Points, in no order, along strands that fork, close into loops and pass close to each other.
Points whose rows are less than 22.9 apart are linked; no others are. Some points are linked to none.
K_149: [ -1  -2  -4  -4   7   1 -11  -4 -11  -1]
K_799: [-15   8  -6   7  -4 -24  -8 -19  -5   0]
K_980: [ 21   3  -2  -5 -10   1   4  17  22  -7]
K_346: [ 16   0 -15 -11  16  21  -5  15 -15  -1]
K_23: [-20   1   2   8  -2 -22  -8 -22 -10   1]
K_347: [-15 -20  24   1   2   8  -6  -4  -9   5]
K_930: [ 11  -1 -12  -8  25  16 -13  -9 -28  -9]
K_789: [ -8 -17  13  -1  14  13 -13  -6 -25   0]
K_123: [  0   4  -4  -2  -6 -15 -15 -11   4  -6]
K_188: [ -3 -13   4  -2  14  18  -5   4 -23   4]
K_349: [ 26   6 -14  -9   2  14   8  30   6   0]
K_867: [-14 -19  25   1  -1  13   3   0  -2   7]
K_712: [11  2 -8 -7  3 14  7 22  1  3]
K_821: [  2  -4  19   8 -16   4  16  -3  35   3]
K_338: [-13  11   5  14 -18 -17  23  -5  24   7]
K_112: [-15  -9  13   2  -3  -7 -11 -13  -3   0]
K_739: [-11  15  -8   8 -14 -28   3  -9  10   0]
K_852: [35  1 -3 -7 -7  6  7 28 24 -9]
K_508: [ 2 -2 -1 -5  4 16  8 19 -2  6]
K_194: [ 15  -2  13   3 -16   3  11   5  36  -5]
K_641: [-18  -1  11   8 -11 -11  11  -7  11   6]
K_969: [-10 -17  15   0   8   6 -17 -12 -18   0]
K_622: [  4  13 -16  -1  -3 -20 -14 -12   0  -7]
K_323: [-22   3   3  10  -8 -17   9  -8   0   8]
K_656: [  6  -9  -2  -8  15  24  -3  13 -17   4]
K_934: [ -7  17 -18   6  -2 -28  -8 -18  -6  -3]
K_580: [ 11   6 -21  -6  25  16  -3   0 -28  -3]
K_603: [-5 -9  9 -3  2 17  8 13 -2  8]
K_396: [ 30   7 -19 -12   8  19   5  33  -2  -1]
K_506: [-4 -7  3 -4  4  6 -7 -1 -6  2]
K_137: [ 40  -1  -3 -11  -5  17  10  37  21  -8]
K_219: [ 17   3   3  -2 -13  -4   3   9  27  -8]
K_986: [-8 -5  9 -1 -6 -2 -4 -3  5  1]
K_397: [ -8  17 -11   8 -13 -22  14   1  12   3]
K_877: [-21  -9  13  10   5  -4  -1  -8 -21   7]
K_340: [ -7  14  -3  10 -16 -17  19   2  21   5]
K_387: [  1   4 -13  -3  13   1  -9  -9 -18  -2]
K_437: [-20  -9  12   6   0 -12 -11 -19 -13   2]
K_40: [  4   8 -17  -3  21  -2 -11 -20 -26 -11]
K_339: [ -1   2   3  -1 -12 -12  -8  -6  14  -5]
K_320: [ -5   1   0  -2  -8 -20 -24 -22   5  -9]
K_572: [ -7  -4  20  12 -16   2  24  -7  31   9]
K_563: [ 14   7 -20  -8  18  13  -3   7 -19  -1]
K_163: [ 1  5 -4 -1 -5 -1  8 11  8  3]
K_630: [ 27  10 -24 -11  15  19   1  24 -10  -2]
K_16: [-16  -4  18  10 -13  -2  21  -4  18  10]
K_14: [  4   0 -10  -4  26   8 -14 -22 -32 -13]
K_345: [ -8 -16  21  -1   0  20   8   9   2   9]
K_823: [-16  10   0  10 -18 -29   3 -15  15   0]

A piece is two or more points that can be reached from each other along the links. Count, over all rows, the pieces, the separate loops (a circle has one, a figure eight two, a Y none), the forks (points with three links) and the tips (points with one).
pieces: 3
loops: 2
forks: 4
tips: 6

A tip is a point with one link. Name the tips that can be reached along the links from each point below, in the order of the rows.
K_14: K_877, K_320
K_980: K_323, K_137
K_397: K_338, K_823

Name the points in between on the shortest way along the links from the first point to the second, in order.
K_23; K_387: K_437 > K_112 > K_986 > K_506 > K_149
K_16; K_194: K_572 > K_821
K_563; K_396: K_346 > K_630
K_986; K_320: K_339 > K_123
